Points, in no order, along strands that fork, close into loops and pass close to each other.
In the rows, 128 means zero.
Two points are linked if the straight distance between their rows is under 115. Some points are linked to none.
kelep: [111 100 131 135 168 147 203 137  94 141 106  96 101 189  85  55 128  99
  61 107 101 120 131 148]
rap: [ 84 138 145 108  71 164 125  64 130 148 115 133 110 153  89 111 135  93
  76 115  91 155 122 119]
dep: [ 97 158 135 109 122 131  84 100  88 135 143 107 118 144 154 182 130 168
 187 119 127 106 124 129]
Dak: [176 191 152 153 150 128 109  92 192 116 131 115 121 117 136 112  98 153
 157 165 172 178  88 107]
Gel: [156 161 154 132 124 152  84 117 154 153 143 136  91 133 161  89 143 143
 159 133 121 129  98  88]
semo: [142 167 137 180  98  87 118 161 126 117 151 152 157 152 173 105 129 134
 181 115 147  90  82  69]
riv: [124 141 114 105 192 120 141 165  69 116  69 122 102 165 145  70 123 106
 107 154 155  85 123 118]
Guno: [112 171 142  99 175 120 113  85  50 151 115 100 118 149 115 141  85 151
 127 166 159 150 148 158]
Vukek: [113 124 160 156 167 140 204 136  87 116 134  84  87 211  92  82 118 122
 112 107  60 123  97 147]
mag: [137  92 115 107  90 135 125  76 198  87 155 148 135 114 126 149 137 157
 124 159 170 123 174 161]
Zaro: [139 101  83 120 161 134 150 112  50 147 142 161 159 131  72 110 102 126
  91 165 161 154 137 171]
bapu: [100 137 122 128  98 104 129 135 121 117 134 164 134 142 153 131 167 159
 142 134 106  76 118  78]
vove: [ 85 140 187 160 138 131 176  98  96 145 145  86  87 197  81 113 128 101
  77  87  83 145 118 164]
zifel: [132 141 161 147  67  99  97 153 141 174 106 171 132 103 147 123 132 138
 164 119  86  88 167  87]
Zova: [ 70 113 149 131  96  71 105 177 159  93 145 138 125 132 190 140 162 128
 153 109 115  57 123 141]
Tad: [145 114 109 109  80 153 153  80 173 123 115 189 122  97  93 108 130 119
  90 171  83 148 179 113]
kek: [113 126 133 105 129 124 105  91 186 103  79 106 115 106 121 169 133 132
 149 149 164 145 136 139]
Luko: [128 138 138 110 146 113 138  61 184  88 136 138 173 114 107 131  96 122
  75 144 149 164 119 184]
telib: [147 117 126 122 145 101  61  92 181  77 138 149 144  75  96 174 105 140
 185 148 117 129 150 170]
zul: [114 136 123 105 114 165 135 113 162  96 183 128  95 139 141 100 169 142
  71 148 100 133 124 102]
niro: [129  85  99 109 143 124 100 105  89 165 119 176 170 105  92 163 112 138
 142 130 137 160 123 179]
keb: [157 116 144 146 149 125 186 135  70  91 158  96 146 208 146  77 100 100
 138 124 124 106  97 112]
sulo: [134  71 123 135 111 164 184 143  90 121 150 108 116 172  75 103 141  84
 109  77 108 132 113 174]
Dela: [ 96 149 116 128 135 119 142 145 140 127 157 147  97 132 190 124 188 181
 146 142 100  90  97  94]
lofe: [129 122  88 128 138 151 147 139  80 113 192 133 147 137  98 129 149 141
  91 125  99 141 118 117]
zimot: [159 115 101 131 118 169 157 107 101 161 124 138 167 109  65 130 100 118
 104 112 100 188 131 146]
dafe: [ 77 164  96  95 154 142 148  99 103 125 138 139 121 129 127 153 141 161
  69 155 102 161 110 123]
dilo: [145 182 128 136 111 111  94 100 166  95 133 160 114 131 123 136 120 163
 151 193 155 134 139  68]
puza: [147 100 108 109 132 133  97 156  77 139  95 137 136  95 118 151  98  71
 142 122 183 145 156 190]
Liri: [164 137 106 135 158 160 159 118 111 158 113 136 170 102  77 122 105 154
  93 123  72 178 126 106]
tiv: [102 128 124 114 163 107  93 150 135  93 101  84  87 144 142 158 138  99
 146 132 189 124 109 117]
Muva: [109  75 122  88 115 164 135  96 100 158 118 129 113 159 101 100 121  76
  81 109 147 151 114 190]
dob: [106 125 165 153 137  86  30 138 171 123 142 115  85 126 141 149 137 135
 187 132 134 102 126 104]
keluf: [153  80 138 116  57 161 106 119 159 128 164 138 130 105 141 126 152 105
 140 108 133 109 177 148]
Vuvib: [175 151 150 146 158 114  68 105 205  91 120 114 109 114 114 123 103 118
 174 168 161 159 102 101]
Mefod: [112  76 121 112 122 134 146 105 106 162 124 140 153 148  83 115 169 146
 110  95  81 135 105 127]
pof: [175 185 119 112 112 108 173  78 205  82 106 144 156  78 101 136  93 132
 145 163 125 126 151 155]
saf: [ 99 120 121 152 162 161 196 125  78 146 123 108  98 156  66  55 114  91
  36 135 128 128 163 180]
kime: [151 163 171 111 148 163 104  96 143 178 110  94  97 125 154 114 116 151
 147 125 118 167 102 124]
gov: [132 157 113 134 117 168 197 139  56 109 137  86 121 182 105  93  89  76
  90 114 126 131 127 121]
kez: [198 164 120 124 140 103 145 116 215  90 103 161 115  69 132 124 108 135
 161 183 112 127 159 119]
Relaz: [128 151 171 170  76  82 108 172 148 177 136 131 151 106 172 131 122 157
 187  97  98  84 127 108]
novu: [126 127  90 120 118 129 174 143  31 121 114 131 161 166 111 114 104  89
 117 113 143 108 124 126]
nimo: [139  86 101 116 116 133 111 136  60 176 113 165 159 117 101 152 102  96
 148 114 169 136 135 183]
Mumul: [168 135 141 183 159  93  64 161 201 112 125 127 105  89 130 117 125 111
 176 152 160 149 105  87]
biz: [104  93 133  88 119 147 129  76 133 157  77 140 140 134 104 132 110  89
  87 120 160 177 115 186]
luvil: [157 152 156 130 136 140  95 136 137 168  92  88 114 102 158 156 119 142
 194 116 147 139 118 117]
bivav: [135 127 117 144 153 127 136 188 182 147  71 122 110  80 171 138 166 145
 144 123 150 124 105 105]
pemop: [161 135 125 125 233 117 113 178  94 134 112 104  94 108 151 110 112 148
 132 167 155 129 137 139]
Vumes: [121  74 118  87 126 153  89 108 138 109 178 133 121 133 140 136 154 120
 108 120 159 137 130 188]
Vupu: [120 124 117 114 169 105 111  90  54 142 128 119 151 149  97 161  96 172
 147 153 186 133 143 175]
bufa: [128  92 109 140 177 132 194 171  46 128 142 113 127 153 147  91 133 122
 127 115  77  81 134 155]
gake: [166 120 139 108 100 138  96  98 180 122 100 183 131  98 112 105 131 127
 114 160  99 134 159  90]
Tus: [143 132 158 169 115  72  97 184 162 120 158 149 148 139 176  91 146 137
 148 111 145  85  90  90]
savap: [162 154 154 139 139 116  58 133 131 143  91 111 140  92 113 169  95 119
 197 127 137 151 134 110]
rig: [107  61 118 126 137 121 164 123  41 173 151 131 145 155 111 136 143 137
 164  93  86 103 118 185]
zame: [116 107 107 144  72 151 194 122 113 107 168 107 150 165  69 126 148 108
  99  93 133 139 111 134]
Midu: [115 149 121 121 165  93 144  76 211  94  71  95 124  80  91 174 109 127
 174 156 125 138 119 163]
suz: [139  88 145 119 110 139 133  94 156 153 142 133 143 138 102 106 167 163
 112 114  91 133 124 103]
Fatu: [143 142 168 176  80  80  92 154 173 147 148 130 118 114 158 149 123 171
 203 127 156  79 167 104]
gega: [ 67 111 135 134 162  40  72 201 119 134 105 121 117 117 132 159 142 120
 142 111 114 100 116 130]
bigop: [143 113 134 118 149 106  63 144 116 122  85 107 128 105 105 170  97  79
 164 121 165 150 144 141]
mog: [126 189 105 145 133 119 122 155 137 114  76 132 103 140 148 117 135 112
 138 142 181 135  70  61]
sal: [ 91 119 147 135 135  72 135 182  85 118  79 125 148 144 189 142 106  93
 176  98 112  81 106 146]
Kulan: [144 136 104 144  85 191 171 148 159 128 112 126 126 132  84  91 143 100
  83 104  92 138 137  69]
Vug: [135 122 108 140 132 137 131 163 128 157 103 172 155 127 122  93 155 136
 102 102  68 107 102  57]
Dul: [110  88 117 127 105 143 176  83 175 132 138 140 156 115  85 124 158 155
  75 135 123 161 140 142]
bipot: [ 96 127  95 117 130 166 208 154  91 131  81 112 124 159 152 119 134  98
 114  93  71 106  98 114]
Sufel: [129 144 134  90 201 108  74 109  56 145  96 135 109 137 107 119 107 146
 129 164 123 140 136 138]
vema: [ 77 122 121 124 100 101  59 149 104 152 134 154 125  78 137 195 133 136
 167 108 111 114 152 176]
kigal: [124 134 163 135 134 117  42  91 173 118 127 101  91 147 133 154 128 161
 189 140 161 112 117 105]
girid: [ 72 142 122 119 100 138 201 105 100 139  83 104 137 176 128 125 138 116
 104 107 112 123  85 107]
kado: [156 161 147 136  99 111 177  60 211 106 105 142 165 114 113 132  95 150
 115 169 148 146 160 126]
runir: [126 153 103 133 151  90  96 157 108  93 123 144 161 131 122 161 135 140
 125 145 165 128 110  76]
Gidi: [135 124 153  74 184 139  97  89 139 120 109 109 103 132 131 109  98 110
  84 147 146 164 130 186]
Bam: [ 62 118 155 137 117  44  83 192 128 116 114 112 133 137 164 150 121 111
 166  94 113  82 114 155]
pobop: [ 83 118 101 135  75 118 113 128 113 134 154 163 143 102 141 190 159 168
 169 120 134  88 159 152]
ter: [122  84 121  95 113 159 114 137  88 105 199 117 117 150 161 125 141  85
 130  95 139 106 133 186]
gedo: [143 149  99 123 105 152 145 182  95 108 160 104 151  99 169 160 127 108
 130 101 156 120 139 127]
sif: [139 159  86 107 171 110 149  94 105  99 128 153 179  94  89 165  79 133
 117 163 142 172 116 188]
zeri: [ 87 148 120  82 104 147 104  81 100 137  88 159 127 145  99 127 125 104
  86 130 112 157 111 111]
fisar: [126  96 144 128 143  93 104 182 104 154 131 137 166 117 159 118 143 130
 126  85 102  99 121 144]
pibes: [136 100 106  91 198 131 112 131 116 113 115 117 120  84 129 164 116 122
 136 149 145 159 143 216]
gusat: [142 162 131 134  83 120  86  97 136 104 170 158 124 135 133 145 124 175
 158 167 143 100 164  73]
banel: [106 131 163 150  81  61  40 182 148 129 121 133 155 102 106 146 107 109
 147 102 130 112 152 125]
Pazod: [138 151 136 174 172  87  67 226 139 148 121 106  83 105 156 102 101  81
 153 114 146 133 103 115]
Kenol: [141 141 144 158 181  96  89 201 112 145  99 120  79 145 182  79 118  85
 173 103 145 107  81 121]
Barum: [143 157 122 141 166 183 159 148 110 154 147  98  93 161  97  85 111 129
  82 110  70 157 114 101]
topiv: [115 110 148 125 128 100  63 140 136 169  98 149 141  80 131 169 145 160
 165 108  91 120 146 137]
monim: [108 126 119  82  83 160  94  91 105 137  82 143 126 120 107 148 111  78
 126 119 150 160 128 155]
tiz: [111 109 155  71 158 141 107  94  97 142 109 100  92 164 140 101 122 103
  98 129 153 135 131 181]
dov: [102 107 113 134  63 115 131 123 106 132 158 163 169 129 127 157 160 145
 151 106 110  84 140 118]
Vab: [133 155  97 124  95 154 133  95 101 138 135 140 166  83 107 189 117 157
 151 138 129 155 149 139]
Gog: [114 132 104 105 192  95 126  78 102 107 133 135 167 132  96 164  90 167
 113 160 169 165 122 188]
Taka: [137  95 131 133 100  95  96  90 172 119 123 155 102 121 135 180 126 194
 176 152 146  91 207 132]
Dotu: [151 129 122 128 135  85 126  91 199 109 111 148  74 109 131 182  99 177
 194 188 123 109 197 127]
dalo: [ 58 153 125 142 149 126 180  79  65 170 140 124 126 155 101 147 103 108
  51 138 146 166 141 170]
sakof: [ 91 116 163 146  93 140 162  73  86 159 144 101 116 192  62 118 107  80
  92  90 126 157 122 171]
Nite: [153 120 160 130 165 112 148 136  59 124 147  90 133 179 176  94 103 122
 171 127 138  78 118 144]
Ved: [ 82 121 120 122  51 135 193  74 155 135 133 154  95 154 102 127 155 146
  89 153 113 128 178 114]
sako: [116 126 110 109 176 134 144 179 123 144  75  99 114  95 172 161 157 138
 133 116 145 130 119 141]
Tamos: [ 93  97 134 152  73 152 197 105 158 131 141 118 121 147  56 121 169 119
  73  98 118 154 125 151]
goro: [121 186 113 136 115 139 117 133 177 112  71 134  80 115 142 122 134 112
 136 171 172 153 100  73]
Bibus: [109 143 107 156 189  62  93 180 124 112 108 131 129 121 119 162 145 138
 146 148 163 129  98  76]
dat: [122 147 126 117 104  87 121  75 180  95  90 179 105 145 111 148 114 160
 134 197 152 123 170  86]
Logi: [105  99 139 136  98 119 151 132  79 136 101 142 164 163 148 124 133 105
 166  87  64  94  96 111]
Besad: [139 138 101 130 148 154 126 200  84 116 192 130 125 125 169 105 124  99
  98  99  69 103 127 121]
razo: [176 142 134 160  89 169 190 122 176 164 134 117 115 118 125  97 143 166
 130 142 119 143 141  72]
nuz: [144 110 153 124 127 111  68 106 178 141 104 157 131  68 122 159 133 157
 177 143  91 123 169 141]
Zimib: [119 153 131 128 172 133 174 128  48 130  82 103 122 166 134  42 113 121
 118 170 142  72 130 129]
dup: [132 110 109 127  46 141 177  84 139 140 133 174 115 129  73 136 139 142
 116 157  97 137 195 102]
tulu: [111 198 120 112 139 146 137 113 179 102  78 119  95 106 150 139 109 106
  91 168 157 170 105 107]
Guza: [107  98 147 150  86 152 194 120  98 115 108 108 135 172 111 130 134 100
 170  84  46 119  98 118]
Lugi: [147 168 124 164 167 117  92 219 155 125 134  98  97  64 169 148 116 110
 157 131 144 145 120 118]
Zubak: [193 148 133 157 115 158 155 140 180 169 130 139 120  78 161 106 140 171
 153 147 108 143 146  86]
folet: [122 136  79 104  89 167 162 111 159  89 118 154 147  89 118 137 132  98
  72 149 149 164 138 139]
Dadu: [139 117 173 146 140  74  72 212 167 134 158  95 135 103 164 126 125 127
 144  97 151 108 125 152]
gik: [120  96  99 117 132 149 144  89 104 133 188 154 156 137  80 139 103 122
  91 148 154 179 118 181]
gosog: [ 73 111 116 131  68  78  94 190 144  93 157 160 143 104 154 150 154 109
 119 109 139  81 148 159]
Gav: [112 151 135 148 141 174 194 137 133 154 116  86  90 154  77 109 141 138
  83  84  59 152 108 116]
zud: [164 117 110 155 102 170 146 174 157 154 120 153 142 101 120  92 152 122
 106  99  71 114 147  66]
ranor: [101 107 149 102 110 109  84 111 139  82 145 123 130 186 166 124 158 126
 149 112 148  78  94 114]
Dabed: [109 119 163 159 102 147 143  63 121 157 166 119 131 163  50 126  95  85
  74 104 133 192 127 173]
Pifun: [130 100 138 100 143 116  57 130 193  79 108 156  95 113 133 117 159 108
 116 157 138 130 123 110]
zoval: [146 161 154 177 119 151 179  99 180 157 142 117 125 139  93  87 133 157
  77 136 104 165 113  70]
bufof: [178 137 142 171 107  86 104 136 181 151 110 184  83 122 146 103 130 154
 179 162 160 124 152  73]
zur: [157 168 162 155 130 120 131  77 209 130 141 130 121 136 146  87 121 170
 119 166 173 162 101  97]
Dulo: [ 72 169 148 116 124 125 139  60 144 149 118 106 131 146 135 170 132 185
 115 143 145 143 118 128]
kogo: [ 88 140 132 120 149 112 171 102 111 126 170  94 141 188 143 126 158 184
 100 130 130 122  84 115]
Begez: [143 102  79 124 128 152 133 144 125 135 143 178 173  51 112 156 141 140
 113 128  90 153 144 154]
lalo: [166 131 147 135 105 141 138 118 122 137 165  89 168 147 130 130 128 152
 143 107 158 129 117  98]
Lus: [154 168 169 153 180 130 169  94 145 147 161  83 153 135 137 114  79 135
  64 139 155 186 115 138]
rari: [129 112 104 111 102 140 128 147 161  96 172 169 116 108 151 121 181 142
  91 155 112 104 160 100]
ludi: [117 122 149 186 125  69  44 143 200 113 154 116  92  96 117 159 103 124
 189 166 135 114 170  93]
Nafa: [131 164 130 110 132 163 164 125  88 140 119  86 112 166 133  98  95  91
  81 120 148 146 126 124]
migik: [128  95 127  87  86 168  76 103 114 160 109 157 124 104 116 140 133  90
 143 103 111 147 133 162]
Bet: [130 172  95 128 156 136  89 206 103 122 138 152 123  95 166 132 125 114
 102 121  95 121 127  98]
vib: [147 115 136 143  95  96  93 165 188  96 123 147 133  83 142 151 138 120
 143 144 164 109 174 110]
Bive: [156 110 165 129  60 144 123 128 167 137 156 123 111 130 172 110 153 121
 162 112 119  81 161 105]
kofe: [128 106 101 118 155 170 185 183 106 163  93 109 124 126 161 108 146 117
 116  76  80 105 116 121]
fop: [ 92 142 136 110 120 127 174 113 122 143  73  98 135 173 158 124 148 134
 130 108 152 116  78 106]
tidip: [117  85 138 109  87 125 101 108 146  87 183 140 138 168 145 110 170 130
 122 111 135  83 121 116]
lut: [132 111 120 118  82 163 168 133 154 152  98 122 135  87 144 146 172 142
 132 116 123 123 152 119]
Gor: [135 130 174 134  86  83  59 199 137 132 152 107 152 111 150 122  98 100
 146  82 132 108 137 146]
zez: [144  88 166 128 165  94  38 159 145 121 160 102 129 112 144 152 124 127
 156 100 159 120 144 166]
Debim: [110  99  91 117 108 161 131  72 149 109 211 167 152 119  92 152 124 147
 100 157 146 160 116 186]
pim: [159 160 122 135  74 151 135 147 115 116 147 104 157 111 149 155 123 119
 150 112 164 122 143  93]
bab: [130 133 160 146 116 132 159 101 117 138 138 115 132 195 148  86 135 136
 166 109  86 114  58  84]
nezi: [118 160 144 148  85 104  62 117 123 122 160 140 131 130 140 171 119 173
 188 132 130  84 156  96]
repad: [154 131 158 117 175 127  83 168  96 149 110 112  92 145 171  93 119 103
 151 110 131 110 111 128]
buke: [137 120 131 172 105  68  78 138 193  87 138 148 104 122 118 162 112 136
 178 175 176  95 188  80]
paref: [115 134  92 126 108 127 110 177 129  95 136 124 136  65 147 197 137 109
 140 126 170 131 154 154]
bilim: [ 89 103 159 136 100  94 139 147 103 118  92 138 165 149 195 140 121 103
 179  92  82  82  95 123]
gupir: [127  92 154 110 174  91  61 137  83 143 132 117 123 137 136 144 123 138
 162 108 143 105 143 177]
lanas: [105 156 112  86 150 135 100  95 118 126 107 158 123 108 119 149 135 155
 106 158  94 156 115 116]
dazi: [121 116 114 104 146 137 170 115 102 146 119  95 154 127 129 149 131 154
 106 123 165 157 126 160]
zuf: [125 127 121 114 162 143 163 177 103 164  91  95 113 119 196 128 152 134
 149  95 110 101 101 134]
medu: [105 142 149 167 171 136 196  83  82 169 132 101 137 128  94 125  81 100
  43 136 147 177 162 179]
negi: [159 143  93 141 149 155 157 187 179 127  85 127 139  84 165 117 145 133
 105 126 162 136 111  89]
gup: [149  98 123 115  65 170  89 128 134 137 145 168 133  86 117 126 142  90
 125 112 100 131 165 133]
zisi: [144 175 159 178 126 156 186 112 141 150 157  76 137 145  97 116 105 127
  68 114 127 182 118  96]
vobo: [126 107 121 114 155  79  50 152  97  93 149 161 159 142 118 141 135 124
 113 124 153 117 120 121]
Lir: [161 133 139 183 126  87  81 149 202 144  84 162  85  98 134  98 144 126
 182 150 161 135 119  76]
nel: [128 156 108 130 222 105 107 194  71 127  87 117  70 127 151 102 123 119
 135 165 151 103 123 115]
Dile: [187 115 117 134 188 143 153 161  72 141 154 105 155 138 115  80 109 140
  93 134 138 130 146 122]
konif: [144 102  74 107 110 177 138 149 120 113 118 159 162  99 108 122 123  81
  74 114 147 158 133 137]
Keram: [137  79 118 111 143 104  56 134 113 132 134 189 175  98 104 139 132 127
 114 118 117 139 130 150]
vuli: [141 100 158 115 137 106 100 129  64 129 146 112 151 178 147 119 111 116
 169  96 137  88 124 150]
Niker: [149 114 124 127  90 156 168  86 177 116 171 123 144 103 112 142 141 163
 108 149 136 149 169 141]
Vetog: [ 92 158 115 117  79 140 141  63 120 150 114 135 148 125 109 177 132 180
 140 144 134 134 146 121]
rulem: [101 155 144 126 108 138 175 110 189 137  93  96 111 146 171 112 161 144
  99 134 181 130  93 105]
salat: [ 68 114  98  91 120 156 164 109  93 142 141 116 115 130 155 164 175 152
 131 110 105 115 117 161]
sitep: [150 110 126 134 143  91 101  94 224  69 128 119 102  87 113 171 107 142
 193 168 128 105 176 161]
lanav: [108 118 115 129 161 150 183 131  27 128 112 117 120 153 110  52 120 112
 119 152 101  73 149 154]
kibi: [132 119 111 108 176 127 129 158  36 142 124 129 124 115 136 114 125 124
 126 142 144  96 160 174]
gem: [136 137 144 155  87 171 182 136  90 113 151  88 104 167  82 132 129 112
 163  78  53 136 112 139]
Mipa: [143 105 143 134 168  97  34 132 164  93 159 123 139  83 120 173 111 133
 167 135 133 134 146 162]
Gedev: [155  95 155 111 120 134 107 101  89 134 169  95 155 177 121 113 119 126
 140  93 148 121 124 139]
riti: [154 158  99 135 165 182 149 181  95 123 157 120 100 163 138  70 112  99
 105 105  73 116 106  86]
vorad: [106 166  82 108  78 151 155 121 135  96 108 155 128  97 131 163 146 130
 107 164 149 138 155  99]
loni: [ 91  71 104 105 124 138 143 104  71 177 155 128 135 142 125 163 150 152
 156  97 127 113 116 200]
kepid: [103  99 128 146  97  96 134 174  94  85 186 155 179 148 166 123 125 100
 128  95  81  88 113 140]
zake: [122 187 112 164  99 126 167 135 140 148  91 143 104 138 172 101 155 152
 171 129 155 116  81  69]
beke: [ 99 150 162 112  90 176 146  67 133 175 107  97 109 130 111 130 115 103
  98 110  97 170 134 143]
rodu: [160 104 149 135 143 106 108 136 166 116 150 137 147 165 151  81 165 149
 121 119 168 111  79  82]
zuvav: [141  86  92 137 108 140 191 144  33 130 139 126 157 163  93  94 105  75
 127 117 161 103 137 163]
rup: [151 137 121 123 240  96 119 148 142 109  89  85 102 100 120 144 102 128
 147 176 160 161 114 143]
Fevi: [120  99 117 146 134 123 163 182  80 109 189 130 151 142 151 120 140 114
 122  86  52  97 117 135]
biza: [104 151 131 113 101 133 157 106 194 118  86 108  92 117 159 158 157 157
 136 163 180 126 148 119]
sune: [128  78 127 132 143 128 158 125  61 168 127 131 148 167  73 110 148 138
 130  82  59 119 112 135]
tuze: [109 107 104 139  85 102 102 172 171  89 145 147 133  65 149 178 151 120
 136 131 167 108 180 153]
Vadag: [145 143 143 139 114 157 146  64 123 150 151 119 161 122  58 129  81 108
  87 122 109 200 135 151]
motas: [ 90 144 150 164 103 154 208 124 160 131 125  90  99 169  87 111 160 127
  75  93  82 139 104 113]
Nilif: [151  94 101 136 130 153 188 129  41 162 144 113 146 132  75 101 107 115
 113 131 165 133 156 180]
bili: [129 164 116 184 117 106 144 159 128 146 108 163 122 135 187  86 151 145
 186 110 121 106  61  77]
siz: [176 165 119 139 170 139 107 177 176 109 124 122 120  48 155 152 115 126
 150 147 121 147 128 121]
Povol: [124 100 118  84 127 146  85 101 182  70 154 152 116 102 139 140 150 121
 107 153 145 140 142 162]
vosu: [155 156 167 104 141 134  99  55 185 129 116 131 146 106 113 127  98 153
 136 151 101 159 122 144]
lizu: [ 70 155 170 156 125 120 167  62 149 148 168  95 140 177 127 138 139 170
  77 128 137 142 114 112]
Zat: [ 87 117 119  92 141 134 164 137  76 121 112  94 111 152 194 152 148 120
 153 105 121  95 110 163]
Vog: [ 90 132 133 105  70 148 159  76 167 115 153 138  79 162 135 111 160 134
  86 153 112 117 154 106]
lavog: [130 127 114 136 213  94 126 121 193  99  94  78 111  85 112 170 118 117
 175 167 141 158  98 126]
tizo: [112  73 126 122  79 157 144 123  78 116 172 125 129 160 145 131 120  63
 167  79  91 103 114 188]
Lavev: [106 133 129 133 124 102 126 176 100  62 154 147 148 161 197 116 124  80
 134 118 106  85  89 112]
Vemul: [117 157 107 130 107 119  88 187 136 107 142 175 126  83 152 136 150 120
 105 137  93 108 148  95]
teg: [164 127 134 125 183 128 142 137  66 160 145 112 140 169 118  89 121 157
 117 124 111 122 109 106]
detab: [111 139 157 115 122 114  67  78 157 107 136 122 117 179 135 129 133 169
 155 139 164 110 100  98]
Bav: [151 125 155 150  83  77 111 153 160 166 133 191 101 134 159 103 141 155
 159 143 104  83 170  74]
ripin: [120 151  95 117 135 110 141 143  70 115 113 135 171 153 125 144 131 136
 114 123 155 124 107  94]
Kur: [164 114  85 111 153 175 134 192 120 116 112 135 146 106 140 105 118  83
  69 104 136 135 139 118]
gunus: [127 131 102 116  73 110 148 111 159 104  90 175 127 121 122 155 137 148
 131 173 164 116 183  87]
duban: [105  77 145 102  87 115  75  73 164 128 117 162 106 141 131 146 157 173
 158 131 132  86 171 134]
dap: [133 130 113 143 164 168 178 117  83 149 131 119 116 130  65  76  77  85
  42 147 129 172 169 176]
Vone: [114  88 105 120  79 182 154 140  87 120 152 134 106 153 103 113 142  56
 128  82  80 121 115 158]
Pufuv: [148 166 108 112 133 142 157  85 131 131 107 127 180  75 106 168  94 152
 136 147 118 176 135 162]
Sul: [102 175 106 110 158 137 158 134 118 121 152 109 112 134 165 143 159 179
 110 145 128 134  90 100]
lapas: [164  80 132 115 179 109  87 174 152 114  89 131 149 104 128 123 130 105
 104 110 155 139 124 137]
roge: [163 107 134  82 200 123  93 108 152  94 116 103 120  98 119 138 100 101
 138 143 149 161 133 210]
fuz: [187 142 118 128 141 150 145 132 206 109 128 147 123  65 156 121 135 158
 129 165 104 138 151 116]
Zili: [148 120 153 137 145 116 136  99 185 127 138 123 157 155 130  95 148 176
  99 139 170 142  87  86]
tuf: [148 165  99 147 146 162 176 133 151 136 132 136 159 113 100 110 127 166
  73 146  92 166 114  73]
bateg: [137 169 114 100 158 170 148 141 124 129  90 100 107 125 156 121 108 105
  84 136 156 163 116 120]
puni: [149 128 121 141 172 122 131 161 100 160 114 146 144 158 151  80 137 143
 119 105  97 111  75  74]
ziber: [184 128 144 129 179 135 159 120  99 136 150  87 165 152 107  85  86 135
  74 143 171 161 137 134]
gitop: [177 133 157 116 161 153  51 164 140 150 133 131 100 119 167  86 121 101
 134 109 111 138 108 107]
fum: [161 137 153 152  65 181 155 125 124 127 182  85 109 141  81 120 143 128
 148  91  79 134 140 111]

How many points has the smallest loop of links through each point below? Write none if it is on no loop.
Guza => none
Vone => 11
Vog => none
pof => none

A piece is two or more points that can be reached from each other along the links. Count, over all rows, the pieces, the separate loops (a circle has one, a figure eight two, a Y none), the forks (points with three links) and the tips (points with one).
pieces => 3
loops => 2
forks => 19
tips => 21

A fork is a point with three links, a tip a point with one. Leave the first point through the second and follow the links. Name the first fork or tip that comes.
Vuvib, Mumul => nezi
Gog, sif => Sul
vove, Vukek => dalo
Zat, salat => Dul
gitop, repad => fuz
tidip, ranor => tuze
vib, buke => tidip
suz, Mefod => zuf
